A landscape with many valleys, sampled at points; each row gives a point and its height.
From any point a ball takes the steepest step (drop divided by distance) to one of its 2 nearest points. It stops when none of these is lower. Distance is the straight distance between rows; heights are no part of it.
pero: [149 152 104 153 124 142 170 121 156 143 118 139  63 149 184 109 133 127
  62 107 144 164 185 112 125 119 129 137 105 146 108 156  66 130  89]  h=290
pado: [103 108 155 100 153  76 133 119  70 177 139 143 123 117 140 135 172 130
 145 127 158 102 142 103 166 186 146 140  92 120 104 199 165 137 143]  h=68
Tufo: [156 155 126 131 146 119 124 132 129  65 165 152 180 132 101 136  88 132
 140 142 118 111 147 142 103  99 138  68 117 160 177  76 150 104  71]  h=265
dagas: [ 87 126 122 147 136 183  97 133 133 142  88 136 148 143 142 163 138 121
 123 176 158 101 103 126  72 153 111 148  93 108 135 117 104 156 222]  h=66
Mave: [194 108 153 122 119  86 141 131 137 122 133 148 138 174 151 108 124 147
 162 136 130  86 123  94  88 160 136 171 182  93 124 155 168  89  93]  h=155
kode: [ 93 102  98  51 125 105 172 121 107 167 131 154 124 132 108 146 177 129
 148  73 113 149 134 137 180 182 139 133 124 132  74 164 196  77 138]  h=443
noso: [140 110 129 121 138 123 149  97 109  93 183 114 175 152 137 139 141 147
  91 129  69 136 158 157 161 157 182 113 175 136 119 133 184 107  77]  h=50
zeg: [142 129 139 158 101 136  50 104 120  83  94 118 106 105 128  78  88 128
  97 126  51 139 175 114 155  98 111 177 133 136 158 129 188 158 121]  h=190
fula: [ 37  94 134 156 121 170  63 102 164 137  93  97  91 115 108  76 182 166
  97 128 138 152  74 120 109  98 127 111 133 119 102 132 137 187 118]  h=97
dav: [ 71  98 137  91 157  94  88 143 137 119  69 109  90 116  57  73 132 104
 121 116 107 156  69 112 148  78  90 140 103 135 169  98 159 108 103]  h=577
Sazel: [ 71  91 154  98  95 147  70 109 130 170 120 116  88 148 111 177 184 135
 128 132 164 115 129 134  95 156 124 101 161 155 110 121 148  82 131]  h=494
vulo: [ 48  72 155  94 173 102  67 167 104 132 111 120 115 120  64 110 143 135
 106 132 111 176 129 103 177  88 112 116 132 123 154  91 175 144 112]  h=569
fenez: [144 156 150 105 149 117 168 128  95  60 200  94 150 157 127 150 111 156
  88 125  62 140 127 143 127 173 172 142 156 142 175 130 162  91  89]  h=140
vave: [138 135  83 148  75 143  52 108 175 113  84 201 106 118 158 127 144 105
 131 123 170 137 134 116 121 172  76 124 109 124  89 105 141 162 147]  h=322
feket: [111 148 138 137 115 132 134 123 144 133 112  77 163  75 121  76 191 137
  72 152 116 122  38 151 154 122 159 113 144 121 125  92  66 185 137]  h=333
rir: [109 156 175  72 134 128 126 191 107 150 158 106 158 108  64 149  91 137
 124 139 123 149  74 133 124 111  81 145 139 130 193 121 136  96 158]  h=832
vimon: [ 79 127 156 208 119 127  68 130 122 171 109 135  85 116 103 111 149 128
 119 119  86 137 145 134 127 107 159  93 136 165  91 129 112 153 109]  h=102
Pak: [176 124 168 161  94 103 117  83 130 102 130 113 117 156 180  77 158 157
 144 124 130  94 122 134  89 158 181 142 207  96 116 142 141 108  69]  h=92
gafe: [131 121 153 134  82 136  85 123  86 149 124  86 128  89 141  99 138 146
  95 125  55 142 142 117 172 142 117 171 147 124 123 141 169 165 156]  h=212
rep: [120 111 154 123 108 156 113 150 147 131 155 176 135 136 128 104  90 142
 123  85 112 166 164  85 139 131 119 169 166  85 114 114 186 185 145]  h=173
Rabib: [154 135 126 131  92 109 154  87 134  87 140 149 176  77 144 108 131 103
 127 138 100  95 107 164 184 162 174 107 158 101  57  96 119 188 146]  h=661
dubib: [141 116 118 114 119 139 162 158 127 200  87 128 142 100 108 114 183  96
 120 107  97 146 109 135 160 106 152 119 112 150  85 130  91  90 130]  h=346
Nupu: [162 197 138 143  97 166 148 153 108 102 135 135 173  83 144 132  86 129
 128 160 100 167 138 158 163 123 124 113 141 136 128 125  65 140 170]  h=244
Tegeg: [176 161  93 122 135 169 159 152 148 138  79 209 103 154 116 163 138  96
 137 146 142 111 104 144  90 136 154 140 102 145  85 107  51  74 168]  h=251
ped: [214 162 126 105 168 137 184 143 145 117 137 138 151 128 139 186 155 125
  92 195 142 101 101 147  94 156 100 118 105 146 174 114 139  73 128]  h=624
Fafim: [129 123 124 109 109 155 145 125 149  99 122  89 141  82 118  83 156 122
  53 137 121 138  78 136 138 120 144 122 127 137 140  54 118 174  98]  h=302
gaguz: [133 190 155 142 118 115 201 151  96 128 199 124 135 116 114 142  86 140
 146  86 102 157 136 157 134 121 162 103 146 137 163 159 115 110 108]  h=797
viv: [162 104 128 139 134 144 125 118 147 112 135 138 138 188 140 138 101 130
 131 121 113 102 179  99  90 113 140 148 156 130 135 125 144  89 103]  h=209
beni: [155  76  78  85 130 122 142  99 157 122  83 133  94 148 184 107 131 115
 146 100 161 128 155  88 142 133  90 173 100 115 102 157 157 115 114]  h=311
Zaz: [149 183 162 180 109 150 125 162 100 156 127  77 157 184 166 118 141 161
 139 147  77 142 125 146  76  72 200 129 172 129 176 156  98 102 107]  h=759
baza: [159 108  98 105 127 109 130 150 104 160 128 137 145  67 117 137 138 147
 168 110 107 175 161 148 210  79  86  63 134 128 138 155 135 125 119]  h=507
sovut: [111 144 113 130 124 124 124 129  92  80 173 111 138  92 130 145  99 134
  95 127 128 142 146 133 162 140  97 142 112 135 158 120 139 169 162]  h=233
Zateg: [167 177 134 178 131 109 105 106 121 101 116 112  57 132 132 113 134 121
  72 158 130  96 106 129  63 132 117 135  91 161 183 111 110 113 106]  h=389
Loret: [121 132 132  32  96 126 159 136 142 111 152 153 123 132  91 159 128 112
 111 125 134 132  81 124 115 204  97 183 147  99 130 125 194 105 178]  h=111
vuf: [140 108 159 100 109 125 144 121 140 165 161 162 121 166 130 118 137 139
 153  99 161 122 119  89  87 185 150 185 197 111  69 169 181 103 118]  h=213
nim: [ 92 102 200 119 181  54 105 143 115  73 121 101 126 160  69 137  83  99
 157 161 128 132  99 101 132 116 141 131 148  99 159  95 160 108  86]  h=180
Vog: [155 141 113 142  97 136 128 145 154 148 112 103 103 121 131 110  99 164
 166 127 167 161 123 129  92  81  86  97 146  95 188 162  84 104 110]  h=214
zases: [112 153 104  73  80 184 161 121 169 114 178 137 112 162  73 232  97 127
 130 132 155 134 105 135  82 160 110 137 155 135 128 113 116 119 171]  h=248
Tute: [137 153 150 128 106 134 127 158  97 103 155 104 122 133 125 100  98 144
 124  86  68 160 163 152 150  95 163  94 162 142 189 133 133 129  87]  h=782
Riv: [133  87 107 116 123 149 130 127 148 157  96 189 149  95 150 110 172 111
 164 109 131 145 148 144 190 125 147  93 123 134  44  93 161 181 147]  h=246
Guzo: [119 155 113 207 172 107 100 129 135 134  85 195 117 120 147 123 136 117
 158 133 179 119 163 131 121 116 106  85  63 139 119 133  93 149 104]  h=176
Gasi: [113 122 118  96 108 172 128 121 137  67 186 111 146 105 127 135 124 129
  70 106 123 151 141 140 142 136 143 120 130 145 131  59 151 174  98]  h=267
nom: [145 152 167 142 143  62 126 111  85  62 147  95 121 156 170  73 101 146
 115 135 124 100 144 120 141 116 165 139 129 105 186 156 148 142  83]  h=249
Tal: [120 152 133  99 125 120 156 127  97  66 204  89 123 127 130 163 113 135
  47 135 108 132 130 127 105 190 127 171 107 139 155 135 142 142 149]  h=201
paf: [137 150  63  84 119 138 186  99 145  80 190 134 111 158 119 196 106 118
  84 140 138 125 143 127 100 174 106 151 109 151 132 123 140  97 149]  h=179
Lusik: [159 115 100 132  88  98 147  69  94  95 144  89  93 106 168 120 124 124
 128 122  90 123 157 136 182 177 140 151 135 121  87 184 131 134 113]  h=694
mizer: [190 113 100 130 144 122 113 118 168 147  46 107  51 123 140  96 155 107
 139 118 134 131  99 110  93  87  58 132 116 133 178 155 117  78 104]  h=360
dok: [146 124 150 116  89  90 150 129 127 207 103 118 116  89 114  76 190 128
 128 108 117 121  88 124 161 135 160 112 145 145  87 153 117  94  92]  h=387
kifid: [142 119 131 180 154  91 144 118 121 104 117 134 159 128 116  63  87  84
 105 108  85  84 118 107 124 107 167 157 118 150 119  93 159 161 119]  h=619
viri: [186 136 103 129 152  96 166 150  95 150 129  98 138  95 171 137 182 132
 145 182 147 146 116 162 161 126 109  79 106 125 139 174  74  77 110]  h=557
davig: [181 135 121 133  92 174 124 139 157 118  96 162 144 146 133 146 123 138
 152 150 103 115 115 162 124 126 168 121 187 105  67 114  62  91 113]  h=717
kuri: [143 145 113 157 127 144 131 112 163  75 129 124 112 175 155 133  64 146
 107 101 116 138 212 110  99  76 137 111 108 162 164 139 104 120  87]  h=247
pupu: [ 87 125 146 131 158 124 113 149 130 154 132 102 215  86  94 110 138 136
 130 151 106 135  75 139 146  75 124  85 116 125 172  88 117 156 142]  h=109
Dil: [198 135 137 128 124  89 108  99  86  94 123  84 140  89 148 151 140 121
 164 182  79 110 108 169 144 139  96 111 142 157 149 153 137  57 131]  h=665
bubur: [164 196 149 173  87 152 115 144 111 120 129 143 158  86 100 108  97 127
 113 127  56 136 139 142 138 101 130 117 125 147 151  91 137 154 165]  h=203
lep: [131 134 146  89 114  93 153 156 139 144 130 131 148  88  86  87  98 141
 158  81 131 140  90 149 159  84 117  94 165 106 154 114 122 137  99]  h=153
kaz: [ 82 161 138 148 138 180 142 136 111 134 149  85 189 138 112 161  91 121
 151 135 124 113 112 151 115  96 161 124 123 130 134 113  61 151 204]  h=371
kefud: [ 99 168 154 142 132 114 135 168 119 209 120 134  97 127 101 127 157 144
 114 124 177 135 120 123  87 130 110 110 108 117 153 152  95 125 142]  h=367
rem: [116 150 145 198 144 144 119 179 148 168 107 157  94 142 143 104 165 175
 107 150 180 145 113 106  80 122 128 102 118  96 123 144  54 145 107]  h=400
bopa: [146 132 103 136 153 184 172 154 163 124 114  68 124 143 126 107 111 106
 102 153 104 132 101 130 108  87 157 133 126 137 164  90  57 129 156]  h=257
Roko: [ 98 118 160 153 102 148 104 111 126 156 125 134 137 117 108 130 139 123
 139 105  95 117 141 136 137 123 177 117 179 132  65 117 127 155 128]  h=156
palav: [130 107 126 115 139 125  84 108 133 110 121  97  35 147 110 156 127  95
  78 147 116 105 122 119  73 129 118 160 123 149 180 111 142  97 125]  h=372
Pavu: [100 114 122 132 201  75 156 148 113 119 110 136  96 148 107 110  40 113
 195 105 187 132 136 125 124  83  95 141  74 134 157 145 103 123 140]  h=591
vomo: [122 124 148 114  84 147  80 134 121 166 107 117 100  75 145 104 193 152
  91 133 134 147 134 106 148 159 121 139 113 133 107 122 181 165 123]  h=245
pasi: [137 163 162 193 145 118  72 144 103 143 117 132 153 101 139  97 145 161
 125 158 110 128 131 137 126 118  91  88 134 109 174 140 119 145 107]  h=447
popo: [155  84 106 108 100 155 154 107 169 152 107 147  85 161 190 119 162 126
 120  85 161 141 173  92 131 174 133 189 122 112  53 152 164 116 125]  h=279
bof: [105 129 115 135 156 130 177 147 125 158 178 166 145 148 132 199 144 155
 149 114 179 140 169 156 124 145 144  77 132 112  98 146 103 114 116]  h=284
Bazo: [140 105 117 151 135 167  79 134 122 141  76 116 160 120 218 109 183 156
  89 175  97 158 143 135 173 127 143 142 161  92  68 137  81 148 116]  h=410
Pofet: [ 98 133 137 107 119 135 182 133 142 158 189 164  96 168  95 189 129 148
 129  93 182 129 138 131  90 130 148  88 143 145 136  98 120  93  75]  h=199
basi: [ 93 119 119 164 162 147 111 121 131 129 104 141 187 159 158 134 119 115
 152 153 180  99 147 103  97 137 100 154  85 107 130 143 129 175 182]  h=110
Sadov: [111  46 111 108 159 126 133 115 106 143 131 165 169  96 148 129 162 117
 157 120 112 132 163 128 214 152 159 111 121 115  71 134 200 169 152]  h=185
rizop: [100 127 168 107 132 105 127 181 122 144 105 115 170 117  83  83  79 155
 181  94  89 165 117 133 163  67 123 108 164 101 192 156 129 122 139]  h=107
zeki: [174 140 122 166 135 131 114 110 131 113 100 134 150 113 209 101 147 147
  87 157 105 137 177 124 177 128 131 129 113 102 100 142  87 163 104]  h=376
moze: [129 177 186 178 104  87 109 130 101 177 115 111 155 111 111  82 141 142
 141 132 102  84  90 138  97 123 152 117 150 126 155 142 111 137 114]  h=419
Poda: [124  86  91 159 151 122  94  99 108 152  72  66  93 120 139 120 173 106
 139 153 124 110  97 133 134 113 131 117 106 139 128 167  88 122 122]  h=448
kopov: [189 132 113 104 122 102 219 162 136 156 139 155 146 106 126 104 142 140
 148  79 164 142 105 141 136 125 123 113 138  93 127 120 117 107  79]  h=228
Gam: [123 101 129 148 110 179  60 119 116 157  86 108 138 147 169 174 167 165
 122 164 118 142 159 119 120 123 104 136 174  84  91 148 100 105 129]  h=446
Kat: [101 143 119 133 159 128 129 104 140 131  79 114 115 117  88 114 133  62
 137 139 139  74  54 143  97 125 118 125  69 169 148 101 110 140 206]  h=191
bulib: [109  97 102 165 142 102 141 111 129 139 111 108 105 110 135  67 107 129
 151  96 129 124 152 125 157  82 156 113 104 129 113 136 108 173  75]  h=147
dape: [138 121 105 105 105  74  99  89  60 120 124  79 115  84 135 164 142 119
 141 146  99 110 123 151 174 159 105 129 119 135 107 189 132 116 143]  h=680
suv: [102 143 179 143 145 127 130 156 120 162 118  93 241 129 118 106 107 148
 172 123  83 114  96 146 136  69 156 116 185 103 156 121 133 149 150]  h=43
zoti: [154 134 137 173  77 110 136  89 147 111 156 141  82 139 124 115 112 115
 145 104 137  93 112 126  73 158 171 130 173 152  89 122 121 122  80]  h=23
kebiz: [185 153 125 154 115 164 153 143 171 139 127 201 114 166 118 168 150 108
 129 158 143  73  91 107  59 175 170 155 131 147  86  92 100 110 150]  h=183
Fiva: [199 158 119 113 159 118 210 137 133 145 139 115  91 141 161 169 154 138
 108 163 147 132 116 150 101 141 124 111 111 144 152 151  76  77 128]  h=593
kiv: [151  83  75  63 128 130 167  86 143 122  90  88  75 148 161 136 139  89
 137 113 146 124 126 130 142 114 115 146  99 133 131 134 115 103 145]  h=334
metek: [170 166 122 111 130 115 115 149 149  75 160 133 147 127 108 134  56 109
 151 171 148 104  90  99 102 156  57 177 115 137 170 123 157 125 166]  h=93
zorit: [148 178 129 165 132 123  93 138 109  88 135 147 172  71 174 142 126 132
 148 194 141 137 119 177 164 139 108 107 108 100 135 126  70 168 179]  h=291
putus: [191 151 149 153 150 139 151 146 141 133 126 141 184 159 165 128 105 139
 173 157 162  80  95 109  63 129  97 160 144  80 185 136 119 123 151]  h=124
mugen: [116 117 140 135 149 102 122  92  79 133 183  80 156 115 148 162 196 154
 101 148  88 122 148 159 180 163 169  86 169 129  87 147 136 127 103]  h=184
ner: [111 147 167  56  89 125 127 118 129 155 140 125 111 122 107 162 193 110
  99 141 134  77  74 137 107 206 124 156 151 106 126 143 138 113 187]  h=200
lok: [187 151 134 147 111 127 139 102 156  98 167 150 105 166 113 165 136 110
 119 156 140  62 102 121  69 170 175 113 157 155 106  91 114  97  93]  h=98
pesa: [ 77 106 139 110 137 134  80 144 106 165 146 152 121 113 112 179 184 142
 115 134 139 134 161 157 148 138 118  66 117 141 110 109 166 123 102]  h=530
sud: [104  97 158  72 114 175 134 133 153 184 123 137 138 161 123 127 154 137
 128  99 125 127 128  94  95 154 157 185 175 126  72 119 182 116 142]  h=270
tadub: [113 172 132 126  84 217 162 154 131 139 172 115 113 168  93 208  93 158
 127 115 151 149 144 136  80 119 129 124 159 129 139 133  84 132 138]  h=280
Danu: [137 168 106  70  96 108 119 147 134 108 152 181 140 117  85 132 103  94
 121 148 146 111  87  98 120 180  74 172 104 133 144  96 198 116 170]  h=41
lomo: [ 88 135 116 112  80  90 155  83 118 109 179 126 116 116 103 159  94 123
 180  86 156 113 127 167 146 158 152 104 157 122  93 158  84 148 133]  h=293
Lonin: [161 149 103 149 134 118 173 117 146 115 123 176 136 116 177 127 142 112
  99 110 144 149 170 131 165 149 128 129  85 137  66 148 115 141 106]  h=335
miris: [ 98 129 147  78 115 114 141 138 154 117 151 133  88 144  72 149 115 134
 134 104 176  95  95 121  70 126 132 135 146 128 152  82 120 114 108]  h=132
beki: [ 99 114 122 105 160  93 130 146 130 131  80 102  95 125  78  80  83 109
 167 110 135 146  87 111 135  66  77 147  89 133 163 137 122  98 140]  h=585
bil: [113 103 169 107  85 124  85 147 140 213 103 154 115  97 127 102 199 167
 134 101 121 150 141 103 163 136 105 115 170 101 103 138 168 154 123]  h=287
numom: [128 111 102 124 126 157 108 151 171 135  90 135 125 127 149 112 115 163
 121 124 180 174 168 108 117  69  64 107 123  97 171 130 102 135  88]  h=241
lun: [122 124 123 134 186  80 153 124 105  90 132 132 155 127 119  88  76  86
 113 119 125  97 134 101 151 119 133 180  59 152 138 117 151 153 139]  h=610
toka: [168 154 126 153  98 183 162 135 140 124 100 112 188 185 145 121  95 144
 161 137  90 135 133 156 102  88 187 111 187 109 130 132  78  97 119]  h=741
rig: [165 142 103 129 121 170 196 160 157 174  92 113 121 139 129  99 139 102
  98 130 113 151  91 129 142 100 169 156 114 137 101 107  42 113 154]  h=300
lub: [119 194 176 157  72 111 114 118 139 133 122  95 148 100 122 105 148 154
 106 147  94  96  77 154 120 136 178 124 165 126 110 125  57 151 141]  h=379
rokig: [125 130 171 177 111 122  88 122 131  98 163 117  86 117 170  58 121 182
 101 104 117 141 186  91 139 141 161 161 143 109 133 150 171 221 107]  h=240
gade: [114 127 114 171 158 139 153 102  98 135 119  57 131 153 149 126  89  98
 167 129 117  99 117 148 127  87 154 159 101 138 123 149  65 131 203]  h=403
vuru: [ 89 100 135 117 147 117  54 146 104 108 146 125 129 107  90 151 123 150
 127 144 119 156 163 142 160  99  96  72 131 125 168 108 159 122  94]  h=556
gaku: [189 100 116 128 180 165 105 125 164 109 113 144 179 162 143 165 117 114
 152 185 134  55  89 104  60 115 104 150 142 113 169  98 140 108 149]  h=67
zes: [167 186 120 150 103 134 104 117 128  89 133 113 153 112  84 141  99 112
 144 151  80 117 134 176 111  88 154  64 142 189 162  86 108  72 103]  h=304
talip: [150 181 156 106 137 123 180 177 114 146 168 135 163 112 104 159  92 152
 155 139 142 134 127 148 113 124 102 109 128 138 172 138 131  81 127]  h=816
Mivin: [160 159 141 146 101 129  82 132 118  60 154 149 169 129 113 111  64 116
  89 138  39 134 169 117 155 126 125 143 136 147 159 118 195 149 139]  h=171
Duro: [130 129  95 124 141  97 159 154  95 166 146  91 137  76 125 142 134 129
 182 138 146 175 131 167 176  92 109  57  89 153 151 168  92  90 125]  h=529
zat: [169 134  93 123 153 154 147 138 170 137  52 174 120 137 161 150 145  94
 178 145 165 108 119 137 107 125 100 131 108 119 113 126  61  84 165]  h=301
Pibiz: [109 123 178 141 145  82 135 116  93 165 167 119 124 111 141 148 205 140
 125 149 144  97 109 143 153 208 163 111 135 130  65 172 134 146 126]  h=167
fikub: [100  96 137 113 134 169 106 133  85 149 144  64 144 142 161 160 136 172
 107 137 120 160 170 124 148 114 124 139 168 100 140 155 135 122 131]  h=476
lese: [ 79 125 118 109 106 148  99 135 166  92 172 169 111 153  68 158  74 127
 128 110 163 136 117 113  87 131 133 129 146 139 123  54 168 151 106]  h=72
mova: [ 93 169 140 145 120 190 152 163 126 143 171  94 157 138 106 164  96 152
 139 136 133 164 134 148 106  82 161  75 142 142 156 104  50 130 130]  h=329
mas: [108 115 116 157 118 147 146  98 119 118 150 133 151 145 155 157 120 133
 153 125 163 122 154 145 135 137 162 108 166  98  79 139  92 159 125]  h=232
bufid: [101 122 115 103 205 153 206 139 124 118 186 131 148 178 141 176 125 135
  81 101 127 134 156 107 108 150 169 154 104 154 136 120 150 111 109]  h=584
Fero: [106 121  94 114 156 138 151 153 130 101 186 180 139 162 111 191  56 119
 155  80 124 186 197 122 164 112  98 139 110 143 125 137 159 127 141]  h=541
fil: [ 91 104 140 107 149 147 135 160  92  99 184 130 154 145 103 161  52 130
 164  84  80 176 189 128 189 106 120 146 161 112 136 151 153 148 171]  h=523
Vokun: [101 133 101 118 175  85 176 135  97 111 135 150 126 116 122 120  63  85
 167  93 185 123 154 114 167 108 106 144  37 144 144 133 139 150 146]  h=599
voru: [105  88 129 125 169  81 100 124  88 136 134 167 153 107 145 128 164 113
 164 142 144 102 141 109 175 162 127 128  83 118  84 145 209 172 165]  h=131
kidag: [147 153  93 115 147 126 141 127 145  87 163 151 111 149 122 168  68  97
 143 142 164 103 133 112  91 124  87 157  82 167 163 116 131 102 150]  h=130
gemin: [ 80  77 100 156 167 122 125 110 100 149  85  79 138 151 133 119 138  84
 154 144 105  99 122 132 140 103 164 123 113 131  90 132  98 133 161]  h=427
Luda: [ 69  89 119  79 140  70 140 101  92  83 199 127 106 141  91 179  89 123
 166 108 137 141 150 149 154 180 136 124 157 134 112 155 138 116 122]  h=336
voko: [166 136  92  85 129 136 203 137 158 131 138 179 160 136 129 187 154 141
 155 120 154 149 127 176 128 148 118  83 140 107 100 117 123  60  91]  h=325
betuv: [101 109 106 132  95 144  71 101 181 123  71 157  93 123 142  84 140 133
 129 112 189 117  85 100  80 157  62 159 101 102 132  94 177 164 140]  h=296
nub: [ 87 109 148  95  89 126 106 110 146 157  94 132  82 112 141  71 162 139
 129 109 177 113  78  99 120 160 122 143  88 121 121 109 150 164 145]  h=276
keku: [ 80  84 131  29 121  99 116 102 108  78 143  94  84 133  70 190 116  95
 133 121 112 161 114 143 170 154 111 138 148 137 120 130 153  91 141]  h=370
zisaz: [ 65 111 162 220 125 131  76 134 163 183  94 136 103 108 112  67 207 144
 115 135 127 142  75 109 121 100 162  97 111 134  84 152  94 182 128]  h=60
lod: [171 126  98 139 128 116 137 124 161 146  58 164  92 131 128 101 151  91
 163 105 172  90  89 119  75 133  87 131 105 121 129 116 106  95 134]  h=337
ridu: [ 92 133 112  94 140 157 195 158 109 133 191 161 129 157 124 164  90 128
 118  72 151 157 162 102 134 144 130 174 114 136 117 141 154 122 141]  h=560
dakol: [109 139 159 143  90 127 104 128 121 143 148 151  71 116 129  96 106 144
 130  83 135 152 153  92 131 162 122 177 137 111 101 142 176 224 173]  h=208
Mer: [113 137 133 123 152 126 127 140 105 147 109  88 163  72 111 125 154 106
 112 169 120 117  74 146 145 124 119 110  67 157 141 117 111 127 189]  h=152
dudat: [174 144 120 179 159 113  99 124 149 101 124 193 160 115 138 130 114 115
 119 139 145 121 169 141 115 105  99  67 111 144 124  99 118 115  74]  h=219
detu: [111 114 122 138 184 151 138 116 118  87 171  98 173 152 174 171 153 122
  53 170 119 110 169 125 116 134 160 159  84 161 119 100 139 134 123]  h=609
Vive: [ 91 137 166 100 106 120  97 167 123 222 115 150 143  91  96 135 176 151
 143 122 152 134 104 119 137 129  84 115 132 102 137 156 127 136 136]  h=331
pibiv: [126 112 173 125 183  55 102 139  68  68 142  82 111 171 123 133  99 131
 126 168 128 127 145 114 142 120 149 138 143 113 179 145 148  94  83]  h=217
dipa: [108 113 109 190 117 106 100 132 123 172  98 132  70 122 114  89  90 145
 179  72 109 157 172 110 136  56 114 110 113 131 134 185  94 166 116]  h=170
Sozuk: [135 105 142 143 169 139  85  99 148 114  87 116 185 147  72 125  98 114
 149 163  99  57  62 118  75  99 104 153 134 147 159  89 167  97 145]  h=108
Gusem: [103 156 154 193 106 147 114 149  94 145 155  83 122 170 141 101 139 150
  95 100  69 167 180 136 125  85 195 108 152 138 178 139 121 144  90]  h=772
kani: [137 143 119 159  67 123  98 123 132 166 101  94  69 102 115  94  98 137
 167 102 101 169 135 131 133  80 102 114 138 130 153 180  81 106 125]  h=186
duduz: [123  89 120  50 102 182 175 121 178 168 129 132  91 158 118 147 175 119
 113  83 148 146 113 122 111 136 148 132 154 127  84  98 148  89 119]  h=338
tokin: [132 120  90  46 111 106 161 148 101 150 129 157 122  79 112 149 139 132
 139  93 117 180 150 143 196 138  75 124  95 122 115 140 165  92 135]  h=482
dume: [153 131 105 144  85 139  73 119 179 122 139 196 130 149 157 160 152 117
 111 164 159 132 171 105 115 201  99 136 143 126  63 136 169 134 128]  h=366
vifak: [180 131 102 134  99 113 151 102 131 106  84 144 142 106 141 115 131  96
 149 144 102 103 122 168 169 157 167 129 147 127  46 134  71 106 140]  h=690
fuve: [122 140 127 156  95 153  67 138 153 115 154 194 139 112  91 143  97 138
 119 126 118 150 155 114 113 126  85 121 158 129 130  80 185 155 135]  h=126
Lidom: [114 143 111 177 182 118 118 134 151 143  96 172 148 125 157 112 111 116
 159 136 178 119 172 106 100 109  70 139  36 121 132 159 121 157 155]  h=143
lonib: [ 83  79 121 124 110 121  65 104 136 185  97  90  73 129  97 127 194 115
 136 119 126 112  97 123 120 107 122  97 130 152 121 152  96  84 106]  h=466
zolo: [134 145 104 156 125 120 148 103 117  89 159 108  66 149 142 133  80 125
  84 108 127 136 179 111 125 118 133 133  72 173 157 152  91 129 102]  h=264
Zekub: [ 92  76 119 100 135 137 142 110  75 124 145  71 147 144 157 138  80 146
 157  94  93 131 183 127 188 125 159 159 162 104 108 182 130 142 156]  h=502
Lemif: [125 135  91 147 187 161 147 111 159  92  98  94 123 139 123 132 101  78
 106 148 146  98  92 134  76 102 144 131  77 153 152  73  80 157 179]  h=221
rebef: [208 147 137 105 162  87 130 122 127  79 137  94 146  97 171 129 137 122
 103 181 125 108 103 147 137 143  57 124 105 135 192 127 148  88 110]  h=649
gini: [130 147 146 136 115 159 109 124 110 134 129 127 123 137 145 171 158 117
  96 165 145 107 122 125 109 192 126 156 121 115 118 131 122 125 193]  h=127
ragi: [125 113 173 142 152  93  91 134 121 103 116 167 167 138  55 117  87 112
 171 146 117  96  90 112 107 109 125 126 154 144 144  94 165 105 123]  h=139
puvo: [ 83  91 104 172 138 137  94 105 134 118  99 109 100 121 147  59 116 160
 109 126 137 136 118 110 113 104 114 128 121 114 131 135 129 209 101]  h=123
zoz: [130 131 162 173 139 106 112 101 116  82 139  96 144 150 197  73 127 170
  90 141 128 113 163 116 119 120 166 126 149 102 156 120 170 186  75]  h=274
fuzuf: [109  83  99  44 115 139 172  96 140 140 109 164 123 140 129 144 193 100
 128  96 141 123 104 143 145 171 146 106 105 146  82 114 182  77 142]  h=397
zer: [166 104 105  95 105 115 135 107 170 111 144 182 124 131 161 114 151 124
  97 113 147 157 147 106 143 201 111 163 137 115  67 132 223 132  96]  h=332
bave: [ 91 122  92 123 110 187 140 172 160 185 108 147 129 136 159 116 138 171
 128 115 182 188 160 130 140  78 112 109 130  69 126 123  86 154 104]  h=272
devab: [132 117 120 158 125 135 142 100 135 110  99 125 210  99 109  80 105  96
 140 129  97  87  85 144 134 106 174 137 141 123  96  68 126 175 142]  h=633
kotif: [126 100  96  81 175 107 144 109 128  91 118  98  40 152 146 127 145  89
  67 132 149 120 135 110 120 131 123 171  79 157 162 106 142 110 132]  h=355
Todu: [124  71 103 110 167 112  96 103 154 106  50 137  79 136 158  64 126 128
 111 103 144 129 135  76 135 109  71 180  79 103 136 128 179 126  92]  h=326

Call two points neighbours if one is among the 2 nearest of the other. Go from one point of each pair to the other, from neighbour to neighbour, staying as low as possible. Name the highest point that can't be avoided.
noso, gaku: bof
lese, suv: voko
zisaz, pado: Riv
Mivin, popo: Todu
pado, noso: mugen
zoti, lese: zoz
dagas, Danu: ner
gaku, zoti: Mave

Where does a ball stop that starts at each point below?
bave: zisaz
talip: Danu
dav: Danu
mizer: zisaz
dubib: suv
gade: Danu
